Each row is a point on a landscape with many valleys, with its height.
A ball rolls from a point to the lowest of its 2 nearest points, and stops where none of them is lower. Distance is the straight distance between rows; heights are no part of it.
nav (h 385): -11; 15; 18; 14; -12; -7; -7; 23; 27; -17; -16; -6; 28; -1; -3; -15; -16; 0; 6; -10; -24; -36; -7; -18; -41; 7; -5; -17; 33; 9; 0; -18; 1; 16; 10
kunef (h 338): 8; -3; -35; 16; -4; -4; 3; -8; 11; 34; 33; -30; 9; -5; -6; 2; 13; 19; 14; 13; 8; 7; -32; 12; -7; 8; 5; -8; -3; -9; 18; -9; 19; -23; 8
Gere (h 207): 20; -7; 18; -10; -27; 18; 7; -41; 20; 5; 8; 22; -5; 3; 3; 7; 6; -5; -16; -15; -11; -15; 11; -14; 15; 21; -16; 19; -20; 16; 12; 16; -5; 29; -23
dituz (h 374): -17; 2; 31; 36; -3; 17; 0; 15; -36; -8; -3; -20; -17; -11; -6; 10; 8; -16; 1; 16; -15; -17; 7; 9; -23; 12; -7; -15; 7; 6; -3; -16; -7; -13; 15
sugoz (h 418): 3; 15; 47; -4; 25; -22; -11; 23; -7; -14; -25; 9; -19; -10; 4; -9; 3; -28; -4; 4; -7; 4; 21; 12; 19; -18; 2; -24; -7; -3; 8; -20; -16; -32; -25
Temi (h 460): 0; 20; 4; -15; -3; 13; 12; -21; 15; 8; 19; -7; 29; 7; 5; -4; 18; -9; -10; -14; -9; 15; 23; 18; -22; -1; -11; 2; -1; 20; -5; -1; 0; 0; 2
zovep (h 375): -11; 2; -35; 5; 18; -15; 13; 16; -21; 12; 8; -27; 0; -18; 11; -3; 0; 25; 18; 3; 13; 2; -36; 8; 13; -12; 32; -38; -8; -14; 16; 7; 10; -33; 7
Naran (h 250): 15; -9; 19; -3; 8; -16; 14; -16; 0; -29; 7; 9; 2; -8; 3; -4; 8; -16; 12; -8; 6; 6; -30; -30; 21; -27; 21; -20; -3; -10; -1; 6; 31; -8; -3
povi (h 667): 17; 24; 34; -6; -4; 15; -6; -47; 17; 11; -23; 25; 6; -11; 3; -11; 3; -29; -3; 2; -36; -4; -6; -26; 2; -8; 13; 9; 7; 17; 2; -2; -16; -6; 6
Fazim (h 316): -11; -4; -20; 17; 22; -2; 5; 18; -38; 9; 6; -33; -15; -20; 15; 3; 18; 30; 9; 13; -28; 37; -28; 5; 38; -1; 10; -8; 21; -29; 21; 20; 39; 18; 30
ral (h 519): 3; 23; -15; -11; -18; 1; 3; -15; 47; 7; 8; -3; 5; 3; 0; -14; -18; 17; 1; -12; -31; 21; 39; -17; -2; 3; 6; 3; -18; -11; -9; 15; 15; 41; -39
vebo (h 257): -14; -4; 19; 0; 12; 2; -2; 31; -44; -2; -6; 3; -33; -14; -7; 5; 3; 13; -14; 0; 34; 4; -20; 5; 33; -4; -7; 2; 2; -17; 8; 10; 16; -8; 21
Bib (h 383): -10; 7; -25; -6; 13; 3; -12; 6; -7; 1; 6; 7; -2; 7; -2; 22; 13; 22; 27; 37; 15; 0; -13; -23; -13; 21; 16; 22; 12; -18; -4; 15; -13; -19; -15
bom (h 275): -32; -19; -12; 25; 3; -4; 23; 9; -25; -51; -20; -18; 17; 20; 13; 10; 18; 45; 5; 19; -9; -21; 4; 8; 6; -10; 1; -4; 2; -27; -21; 15; 24; 0; -3
fum (h 300): 5; -16; 25; -16; 3; 2; 9; -20; 12; -18; -33; 10; 24; -10; -5; -1; -10; -26; -4; -32; 17; -12; -16; -13; -13; -23; -7; -2; -1; 10; -22; -10; -7; -18; 25
zefo (h 239): 7; 4; -16; -32; 2; 8; -4; -5; 13; -19; -28; 7; 0; -8; 24; -21; 1; -7; -9; 18; 34; -20; -1; 1; -9; -15; 19; 10; -18; 10; 29; -2; -40; 10; 11
Tirel (h 478): -20; -3; -13; 0; -9; -1; -5; 8; 39; 11; 11; 18; 17; 27; 9; 4; -48; 13; 12; -9; -19; 3; -13; -34; -4; 21; 0; -5; 11; -1; -14; 42; -18; 26; -8
Gok (h 507): -8; 12; 24; 4; 4; 23; 7; -1; -13; -35; 13; -18; 9; -1; 11; -15; -25; 11; -18; -3; -1; -35; 11; 21; -3; -3; -10; -18; 9; 34; -6; 11; 9; -12; 12
val (h 527): -8; 0; 21; -4; 3; 15; 10; -5; -13; -6; -4; 4; -4; -25; 14; -28; 29; -7; 2; -4; 24; 13; 0; 0; -21; -46; -6; -6; 9; 11; 7; -31; -14; -55; 8
rame (h 308): -1; -7; 3; -12; 10; 3; -26; 14; -4; 13; -14; 6; -10; 33; -18; 26; -16; 8; -23; -4; 27; -42; 6; 16; 2; 7; -18; 3; -2; -8; -1; 19; -13; 4; 9
Nanib (h 252): 2; -11; -33; 15; -14; 1; -1; 14; -33; 3; 8; -18; -35; -16; 20; -8; 30; 17; -3; 10; -9; 27; -18; -24; 1; -11; 0; -9; -13; -43; -10; -19; 23; 31; -9
lud (h 601): -31; -29; -4; 36; -1; -2; -1; 2; 22; -7; -1; -19; -8; 35; -36; 16; -21; 11; -23; 10; 1; 17; 1; 22; -2; 30; -43; 4; 9; -23; -4; 4; -1; 14; 11
Sineg (h 203): -9; -5; -20; 15; 10; 21; 7; -25; -18; -26; 4; -33; 16; 17; -5; 7; 15; 14; 0; 13; 8; -6; -7; 24; -10; 7; -10; 12; 5; 11; 9; 4; 4; -21; 12
lapur (h 417): -3; 5; -10; -11; 0; -6; -27; 8; 7; 6; -10; -16; 13; -1; 19; -39; -6; 2; 21; -13; 5; -18; -5; -16; -39; 9; 17; -8; 22; -12; 5; -12; -39; -15; 3
mev (h 638): 23; 9; -1; -17; -4; -13; 4; -4; 20; 5; -13; -1; -15; 17; -19; 6; 5; -11; -8; -7; -25; 23; 33; 22; -5; 29; -18; -4; -9; -19; 14; -4; -21; 17; -19
Gerut (h 569): -12; 1; 14; -7; 30; -20; -20; 6; -8; -8; -34; 5; -3; -17; 1; -13; -11; -25; 11; 12; 26; -7; 27; 29; -25; -29; -5; 17; 11; 20; 2; -30; -57; -36; 3
buna (h 395): 11; 16; -22; -8; 8; -19; -15; -10; 11; -3; -25; 1; 10; -2; 0; -4; -13; -20; 25; -22; 7; -11; 1; 10; -16; -3; 12; 17; 19; 8; 16; -12; -57; -4; 22
nibe (h 585): 6; -22; -19; 18; -21; 14; -2; -16; 19; -4; 31; -24; 4; 20; 0; -19; -15; 14; -6; -19; -1; 10; 21; -16; 17; 27; -23; 13; -22; 4; 19; -1; 24; 38; -13
nenem (h 358): -10; 6; 29; -4; -19; 10; -2; 10; 13; -19; -2; -14; -7; 18; 2; -13; 4; 18; -7; -15; 20; -5; 14; -19; 10; -27; -12; 16; -11; -22; -13; 21; 17; 10; 3
doti (h 235): -24; 16; 27; 21; -11; -11; 24; 1; 8; -6; 0; -8; 5; 8; -9; 1; 7; 14; -10; 5; -28; 9; 40; 18; -9; -10; 1; -26; -20; -8; -38; -2; 26; -13; -21
pege (h 427): -29; 20; 15; 17; -2; 21; 3; -5; -10; -19; 21; -15; -30; 2; 14; -14; 8; 20; 17; 10; 6; -9; 42; 1; 8; -10; 18; 20; -27; 7; -24; 6; 22; 21; -8
lup (h 525): 2; 13; 6; -6; -1; 1; 15; 14; 1; -17; -8; -16; 3; 7; 15; 16; 34; 13; 2; -15; -32; 22; 4; -9; -17; -4; -6; -7; 35; -11; -9; 15; 3; 18; 11
bor (h 317): 13; -12; -10; -5; -11; 15; 2; -21; -1; 24; 33; 6; 8; 10; -25; 18; 13; -9; -19; -26; -18; 19; -24; 15; 17; 33; -38; 10; 1; 30; 15; -12; 2; 8; -9
takap (h 471): 11; 5; -15; -11; 0; 2; -5; 1; 13; -4; -19; 22; -18; -5; 15; 18; 9; 4; 8; -17; -13; 27; -14; -40; 5; -12; 0; -4; 16; -37; -10; 22; -17; 51; -5
meza (h 487): -3; 27; 9; -8; 4; -1; 1; 11; 24; -5; 1; 6; -6; -2; 6; -11; -15; 14; 5; 6; -27; -13; 23; -20; 8; -7; 22; -16; -7; -26; -10; 22; 10; 8; -29
Vude (h 263): 0; 6; 1; 18; -19; 19; 4; -38; 28; 20; 28; -2; 7; 26; -12; 4; -7; -5; -15; -14; -15; -8; -7; 9; 13; 29; -12; 12; -4; 22; 27; 6; -14; 7; -3
zorup (h 289): 15; -30; 14; -3; -12; -12; 7; -1; 9; 6; 4; 17; -5; -5; -3; 8; 16; -15; -11; 9; 23; -1; -25; -27; 19; -11; 6; -8; -34; -24; -4; -7; 17; -26; -1
kop (h 343): -13; -2; -28; 7; 24; -16; 19; 20; -49; -3; 1; -21; 6; -26; -4; 19; 12; 16; 4; 14; 9; 26; -36; 19; 27; -13; 23; -13; 16; 1; 9; 16; 15; -12; 38
luza (h 350): -3; 8; 30; 11; -7; -14; 9; 40; 24; -33; -13; 6; 25; -14; 3; -27; 10; 11; 1; 17; -31; -19; 13; -16; -24; 9; 1; -37; 17; -2; -11; -4; 12; 8; -19
bolur (h 154): 24; -19; -18; -6; -14; 16; -6; -43; 2; -19; 11; 8; 1; -16; 8; 2; 11; -1; 3; -9; 11; -17; -5; -20; 19; -2; 8; 24; -11; 3; 28; 8; 6; 35; -20
gup (h 390): -17; 20; 23; -2; -25; 22; 5; 2; -1; 8; 10; -11; -12; 0; 18; -17; 24; 18; -6; 11; 5; -16; 19; -12; -21; -30; 5; 8; -8; 2; -20; 0; 26; 1; 15
Zomal (h 279): 6; -6; -6; -14; -8; -14; -20; 7; 29; 20; -9; 27; -21; -6; 15; -4; -5; -10; 8; 4; 23; -27; 26; 0; -7; 0; 19; 22; -25; 11; 30; -13; -29; 10; -7
fiku (h 636): 12; 17; 14; 4; -9; 4; 10; -28; 10; 36; 10; 16; -13; 0; -8; -6; 7; -26; 7; 14; -25; 8; 7; 2; -15; 3; 7; 4; 2; 29; 25; -26; -20; -24; -4
tud (h 422): 14; 26; 19; -17; -17; 15; 1; -23; 15; 11; 4; -9; -5; -24; 3; -15; 30; -9; -2; -8; -28; 26; 22; 6; -27; -23; 12; -8; -8; -2; -3; -19; 12; 6; -11
mokof (h 109): 8; -26; -4; 17; 23; -31; -11; -4; -15; -9; -28; -11; 4; -10; -33; 9; -38; -9; 5; -11; 36; -26; -20; 15; 22; 7; -4; -1; 4; -5; 14; -12; -23; -49; 5
lupu (h 211): -17; -8; -24; 29; -12; 15; 19; -20; -10; -14; 17; -9; -40; -10; 12; -8; 32; 19; 6; 3; -15; 4; -14; -23; 12; 13; 14; 1; -25; -27; -21; -4; 32; 23; -20
vuti (h 620): 5; -22; -9; 8; -13; -13; -9; 22; 32; 2; -19; -6; -22; 22; -13; 16; -18; 14; -17; 0; -17; 16; 21; 2; 1; 31; -33; -3; -4; -40; 7; 11; -10; 21; -7
bav (h 325): -11; -13; 24; 16; -22; -2; 15; -4; 15; -3; -4; -15; -6; 8; 0; -4; -8; -21; -21; -1; 32; -8; 6; -22; 11; -13; -3; 0; -35; -13; -26; -5; 22; -8; -6
kubod (h 372): 1; -13; 6; -27; -1; 5; -10; 27; 3; -19; -26; 8; 25; 4; 13; -34; -12; -5; 8; 4; 13; -13; -20; -36; -7; 22; -9; -9; 6; 5; -3; -14; -20; -6; -6
Nev (h 463): -7; -2; 18; 11; 4; 6; -2; -13; -29; 6; 30; -16; -46; 7; -7; -4; 15; 8; 6; 5; 30; 4; 25; 8; 9; -7; 4; 38; -20; -10; -9; -13; 21; -4; 9
zad (h 274): -6; -2; -25; 18; -10; 6; 14; -30; -7; 18; 43; -19; -4; 2; -6; -14; 15; 25; 20; 16; 2; -5; 3; -14; 1; 19; 11; 2; -28; -10; 0; -14; 28; -4; -13
gukaz (h 215): -7; -10; 5; -2; -19; 21; 11; -2; 10; 15; 9; 13; 9; 6; 20; 16; -9; -23; -13; 3; 7; 3; -23; -8; 12; -1; 3; 2; -9; 4; -3; 11; 5; 37; 26
gepi (h 377): 2; 11; 6; -10; 17; -15; -13; 4; -6; 4; -5; 9; 2; 3; 0; 18; -18; -5; 26; 6; 12; -3; 4; -15; 2; 15; 5; 5; -9; 1; -20; 11; -24; -32; -9
retin (h 315): -5; 14; 17; 15; -28; -4; 10; 29; 17; -18; 5; 12; 16; 8; 6; -16; -7; 18; -8; 16; -47; 13; 30; -8; -8; 27; -9; -21; 4; 3; -11; 8; 49; 32; -28
Rur (h 162): 1; 1; -21; 2; -10; 17; -13; -11; -9; 28; 31; -7; -2; -23; 41; -5; -2; -22; -6; -26; -7; 15; 0; -11; 23; -13; -3; 3; -1; 15; 1; 5; 10; 44; 6
fub (h 341): -8; 1; -37; -6; 16; -22; -9; 25; -27; 0; 7; -5; -2; 5; -28; 29; 1; 39; 29; 5; 18; -2; -17; 9; -2; 20; 11; 8; 29; -8; -14; 14; 10; -19; 4
vata (h 464): 26; 5; -18; -22; 10; -17; -6; 1; 7; 2; -25; 7; 16; -7; 16; -30; 21; -16; -2; -29; -3; 31; -20; -27; 7; 0; -5; -7; 9; -27; 11; -19; -33; 5; 2
sivak (h 484): -13; 8; 38; 9; -6; 8; -15; 18; 13; -30; -14; -12; 6; -2; 9; 3; -52; 4; -17; -4; -19; -45; 16; 15; 13; -8; -10; -29; -3; 5; -9; 7; 7; 0; -7
tuzo (h 278): -6; 2; -41; 2; -2; -13; 2; 18; -29; 29; 28; -25; -16; -32; 22; 3; 45; 13; 19; -9; 13; 48; -7; 6; 0; -12; 3; 19; -4; -19; -3; -16; 14; 19; 1
nik (h 382): 24; 20; -14; -22; -20; 15; 0; -25; 23; 20; 22; 14; -1; -14; 9; -9; 24; 4; -11; 25; -14; -10; 24; 10; -13; -8; 26; -3; -28; 7; 4; -11; 21; 14; -43
Sek (h 111): -4; -10; -23; 19; -18; 5; -6; 13; -5; 28; 30; 1; -2; -1; 14; 0; 5; 3; -20; -2; -32; 39; 3; -5; 19; 3; -15; -4; -16; -7; -13; 3; 33; 50; 6
dugab (h 349): 3; 11; -24; -9; 7; -4; -23; -19; 29; 11; 1; 22; 10; 0; -6; 20; -17; -17; 25; -17; -1; 9; 14; 19; -21; 16; -5; 29; 17; 44; 16; -2; -45; 18; 0
Luk (h 551): 5; 0; 27; -8; 6; -1; -5; -5; 6; -5; -15; 27; -7; -27; -8; -10; 6; -17; -6; 8; 24; -17; 29; 30; -48; -37; -5; 6; 13; 15; 8; -42; -20; -47; 11
viv (h 286): 3; -14; -27; 30; 2; 0; 4; 1; -22; 20; 11; -13; -31; -7; -3; -5; 9; 26; -3; 11; -22; 33; -41; -18; 21; 4; -7; -2; -4; -49; 20; 12; 41; 32; 11
bunum (h 340): -14; -17; 12; -29; -17; 0; -22; 19; 39; 28; -4; 26; 3; 32; -4; 14; -12; -10; -10; -9; 19; -23; -2; -9; -9; 22; -24; 16; -1; 6; 3; 3; -29; 6; 8
deseg (h 557): 5; 14; 11; -27; 33; -1; 1; -15; -17; -37; -23; 21; 5; -10; 14; -7; -17; -11; 14; -16; 21; -1; -10; -2; 25; -33; 28; -16; 0; 24; 9; 17; -15; -29; 6
nof (h 339): -9; -4; 18; -2; 14; -3; -9; 13; -10; 7; -10; 2; -7; 10; 8; 5; -25; -7; -7; 3; 29; -34; 7; 7; -9; -12; -4; -15; -7; -16; -12; 8; -14; -47; -8
zedos (h 579): -41; -7; -3; 18; -14; -7; 1; 26; 23; 2; 8; -18; 25; 44; -16; 23; 0; 4; -23; -7; -15; 9; 2; 9; -17; 7; -34; 8; 17; -4; -21; 9; -4; 5; 22
meni (h 497): 10; 16; -6; -13; 1; 24; 5; 1; -2; -14; 17; -3; 11; 26; -11; -11; 34; 23; -7; -5; -34; 17; 15; 15; -22; 5; -22; 3; 33; 21; -6; 16; 20; 23; -4
rulu (h 256): -15; -29; 23; 2; -27; 3; 9; -21; 18; -6; -23; 18; 8; 7; 1; 26; -13; -38; -6; -2; 19; -9; -16; -13; 9; -10; 7; 19; 4; 14; -1; 0; -10; 7; 35
Fug (h 305): -35; -13; -22; 12; 25; -12; 11; 17; -33; -30; -23; -15; 13; 6; -20; 38; 8; 34; 10; 12; 13; 11; 2; 21; 7; 14; -3; 6; 6; -22; -30; 19; 20; -27; -11
rekug (h 335): 0; 4; 9; 16; 3; 8; -3; 13; -10; 12; 11; -14; 0; 10; -10; 15; 0; 1; -7; 18; -2; -23; 3; 27; -53; 17; -12; -20; 21; 26; -6; -8; 1; -24; 16
rorup (h 156): -21; -3; -17; 3; -12; -11; 20; 9; 1; 39; 11; -4; -8; -1; 7; 3; 14; 2; -11; 11; 8; 34; -3; -9; 25; -15; 8; 4; -36; -22; -24; 15; 29; 14; 8
Vige (h 495): -1; 12; 3; -16; -5; -12; 12; -5; 2; -4; -21; -9; -4; -10; 15; -23; 36; -6; 13; -22; 12; 27; -13; -31; -9; -29; 1; 0; 6; -18; -4; -20; -4; -24; 3
tobom (h 550): 19; 7; 7; -4; -29; 10; -8; -17; 35; -6; 21; -1; 23; 0; 5; -27; -8; 4; -8; -18; -18; 3; 41; -26; 12; 2; -12; 18; -9; 15; 3; 3; 35; 63; -24
duf (h 313): 4; 3; 11; -26; 1; 7; -32; 25; 40; 29; -13; 20; -1; 24; 13; -12; -27; -10; -7; -3; 2; -30; 15; 3; -8; 5; 22; 8; -1; 14; 15; -2; -38; 22; 17
noko (h 586): 6; -11; 21; -28; 15; -28; -7; 5; -23; -20; -26; 38; -5; -15; 12; -16; -5; -28; 12; -17; 20; 19; -20; -28; 26; -10; 8; -1; 0; 18; -4; -15; -28; -36; -11
zeko (h 440): -14; 18; 44; 9; 2; 3; -2; -3; 15; -7; -18; 1; -29; -20; -3; 1; -6; -17; 4; 20; -6; -3; 40; 1; -6; -19; 17; -9; -18; -9; -2; -15; -5; -20; -4
duza (h 224): 31; 4; -2; -1; 20; -11; -3; 19; -35; 2; 3; 9; -25; -18; -13; 1; -9; -1; 7; 2; 36; 16; -17; 26; 31; 10; -5; 22; -9; 10; 22; 0; -8; -22; 4
Mibup (h 186): 46; 4; -19; -5; 8; -7; 10; -20; -25; 19; 17; 2; -15; -23; -11; 7; 12; -1; -4; -7; 16; 30; -4; 16; 24; -14; 1; 20; -19; -4; 32; -2; 2; -12; -9
gupo (h 533): 7; 6; 11; -11; 20; 10; 16; -6; -13; -41; -9; -2; 3; -3; 5; -21; -5; -3; -3; -3; 3; -1; -2; 10; 21; -5; 6; -22; 10; 27; 34; 13; -8; 8; 13
zekig (h 153): -9; -8; -7; 11; 24; 7; 2; -25; -10; -20; -3; -38; 13; 7; -29; 14; -26; 0; -5; -11; 31; -15; -1; 39; 13; 1; -23; 1; 12; -8; 20; -9; -10; -44; 22
Tivam (h 233): 17; 15; -19; 1; 18; -23; 3; 19; -25; 30; 19; -14; -13; -13; 4; -2; 31; -2; 12; -2; 11; 45; 15; 24; -5; -9; 10; 2; -15; 6; 1; -5; 14; -18; -9
gug (h 245): -33; -10; -8; 23; 30; 14; 8; 4; -29; -43; -14; -52; 14; 4; 6; 2; 18; 26; 12; 9; 3; -37; 5; 30; -3; -4; 6; -7; 15; -12; 6; 11; 2; -12; 6
papif (h 370): -6; -6; 21; 17; 10; 6; 22; 16; -34; -21; -24; -3; 3; 2; -2; 1; -8; -20; -22; 32; 2; -17; -15; 14; 14; -3; -22; -5; 1; 5; 2; 4; -12; -19; 12
damo (h 67): 8; -47; -6; 12; 16; -29; -3; 18; 11; -13; -20; 7; 15; 9; -26; 7; -29; -32; 3; 16; 25; -30; -9; 21; 5; 19; -2; -3; 12; 5; 24; -8; -12; -14; 1
Zade (h 277): -5; 16; 7; 15; -26; -5; 11; 8; 24; -13; 33; -3; 29; 22; -5; 0; 16; 31; -11; 4; -33; -5; 24; 19; -15; 16; -2; -15; -8; 13; -25; -11; 50; 7; -17
nata (h 602): 14; 5; -6; -2; -14; 4; 13; -22; -17; 40; 33; 29; -11; -4; -8; 0; 14; 1; 2; 14; 16; 14; -8; 28; -21; -10; 2; 21; -11; 28; 6; -17; -26; -42; -7
dod (h 336): 16; -15; -23; -3; -7; 14; 18; -35; 17; 23; 39; 8; 11; 2; -13; 0; 16; -1; -12; 5; -16; 18; 5; 3; 1; 17; 7; -9; -30; 4; -6; -26; 32; 6; -33
Zula (h 530): -14; 1; 1; 10; -13; 12; -16; 8; 3; 5; 21; -2; -14; -5; -16; 22; -2; 0; 18; 0; 3; 4; 37; 30; -21; 24; -5; 12; -8; 23; -10; -24; 1; 10; -4
Pir (h 394): -13; -1; 13; 2; 40; -24; 4; 23; -35; -14; -26; 8; 12; -18; -3; 5; 4; -24; 2; 25; 20; 3; -7; 14; 12; -21; 0; -15; 4; 11; 12; 4; -11; -37; -13
lom (h 202): 22; -19; -22; -30; 14; 0; -12; -26; 6; -2; -17; 22; -5; -6; 13; 12; -12; -13; -10; -1; 14; -38; -10; -3; 19; -4; 24; 11; -2; 12; 33; 21; -24; 36; 5
Fuzep (h 293): 17; -17; -1; 0; 22; 5; -5; 9; -27; -6; 1; 16; 2; -3; -11; 4; -15; -12; 5; 6; 6; -37; -15; 17; -18; 8; 2; -20; 26; 30; -8; -12; -10; -27; 20
Munef (h 572): 33; 3; -10; -6; 1; -9; -4; -8; 2; 9; -3; 35; -5; -19; -5; 10; 15; -12; 11; 22; 15; -11; -1; 39; -33; -20; 3; 9; 16; 32; 5; -33; -38; -27; 4
duga (h 364): 26; -5; -1; -10; -2; 9; 2; -23; -25; 29; 27; 10; 14; 12; -26; 3; -1; 1; 6; -5; -11; 28; -45; -16; 16; 20; -15; 13; 7; 6; 11; 2; 2; -10; 5
mikim (h 498): 13; 0; -16; -10; -7; 3; -2; -19; 1; -2; -2; -2; -32; -9; -1; 13; 8; 26; 2; -26; -9; 38; -16; -32; 31; 7; -4; 6; -8; -55; -19; 22; 8; 21; -20
vem (h 337): 1; -8; 22; -15; -2; 9; -2; 2; 9; -40; -40; 9; 27; -5; 4; -27; -17; -12; -4; 0; 22; -37; -8; -28; -24; -19; 1; -20; 16; 14; -22; -26; 2; -14; 1
duru (h 196): 18; -15; -2; -19; 15; -37; -5; 4; 11; 9; 0; 5; 10; -2; 0; -8; -12; -22; 19; -26; 21; -1; -20; -9; -5; -21; 30; -15; 13; -7; -1; -13; 8; -14; -5
mav (h 520): -38; 6; 3; 13; -25; -1; 3; 0; 32; 10; 8; -14; 31; 14; 2; 3; -40; -1; 4; 21; -18; -14; 8; -19; -11; 17; 14; 6; -2; -2; -23; 23; 2; -6; -11
vugol (h 552): -23; 3; 7; -5; -6; -3; -2; 29; -12; 17; -4; -25; 19; 18; 7; -4; 20; 17; -1; -17; -10; 26; -12; -3; -7; -2; -26; 8; 22; -3; -10; 13; 10; 2; 39
Kubav (h 420): -2; 6; 8; 0; 4; -7; -21; 12; 38; -14; -31; 11; 14; 22; -5; -11; -38; -17; -14; -1; -29; -50; -5; -6; -32; 10; 18; -18; 35; 21; 13; -3; -7; 47; 28
sukur (h 496): -2; -17; 4; 13; -7; -2; 0; -5; -17; 17; 20; 2; -17; 2; -24; 26; 0; -7; 6; -5; 22; 13; 6; 17; 6; 20; -7; 17; -13; -8; -19; -12; 14; -1; 20
vur (h 465): -16; 19; 42; 13; -4; 12; 2; 5; 12; -29; -28; -1; -10; -11; 8; -12; -13; 20; -18; 24; -8; -26; 29; -2; 13; -3; 10; -9; -21; -7; -1; 16; 6; 11; -22
lakis (h 439): -4; 8; -34; -17; -7; 12; -15; 0; 13; 30; 9; 11; 11; 18; 8; 17; 6; 15; 9; -2; -16; 10; -19; -25; -4; -2; -3; 12; 20; -8; -8; 36; -8; 34; -9
kuzi (h 403): 28; 6; -22; -14; 13; -3; -7; -6; -21; 28; 9; 25; 20; -9; -5; 8; 8; -15; -6; -11; -17; 18; -31; -27; 18; 11; -6; 3; 26; -1; -3; 18; 0; 23; -11
bito (h 435): 45; 5; -23; -18; -3; -3; -2; -5; -14; 17; -1; 27; 8; -24; 23; -21; 7; -25; -6; -4; -13; 19; -19; -29; 12; -1; 3; 0; -10; -3; 16; -14; -13; 2; -22
lan (h 198): -18; -1; 14; 12; -12; -1; 38; 11; -17; 19; 2; -1; -17; 14; -6; 1; 24; 14; -9; 27; -37; 18; 14; 9; 14; -1; 11; -5; -25; -21; -28; 23; 22; -11; -2
Mefo (h 297): 31; 0; -39; -13; 10; -14; -18; 1; -11; 15; 5; 30; 3; -16; 4; 26; -35; -27; 25; -18; 2; -4; -12; 22; 2; 9; 15; 6; 13; 40; 6; 5; -36; 21; -3
lokaz (h 283): -6; -6; 0; 11; 15; 18; -2; 22; -33; -7; -2; -16; -15; 25; -22; 19; -21; 29; -18; 5; 18; -25; -17; 22; 21; 10; -21; 5; 13; -3; -2; 29; 13; -1; 26
voser (h 249): 26; -12; -26; -17; 15; -5; -8; 9; -9; -12; 15; 11; 11; -13; -1; 17; -12; -9; 3; -15; 17; -8; -6; 14; -12; 2; 16; -16; 7; 15; 2; -13; 2; 13; -7
Kur (h 696): -22; 26; 42; 18; 1; 7; 2; -22; 24; -2; -22; -5; 8; 4; -6; -2; -28; -21; 0; -12; -43; 2; 9; -9; -6; -1; -8; 7; 17; 1; -6; -1; -22; -16; 14

Call two points neighbours if one is among the 2 nearest of the other. Go from one point of each pair to the other, from neighbour to neighbour, staying as low as possible. Name the highest point that can't be avoided.
papif and zad => Bib
papif and Sek => lapur
zad and Mibup => tuzo
zad and bolur => bunum
papif and duru => dituz
duru and damo => Fuzep
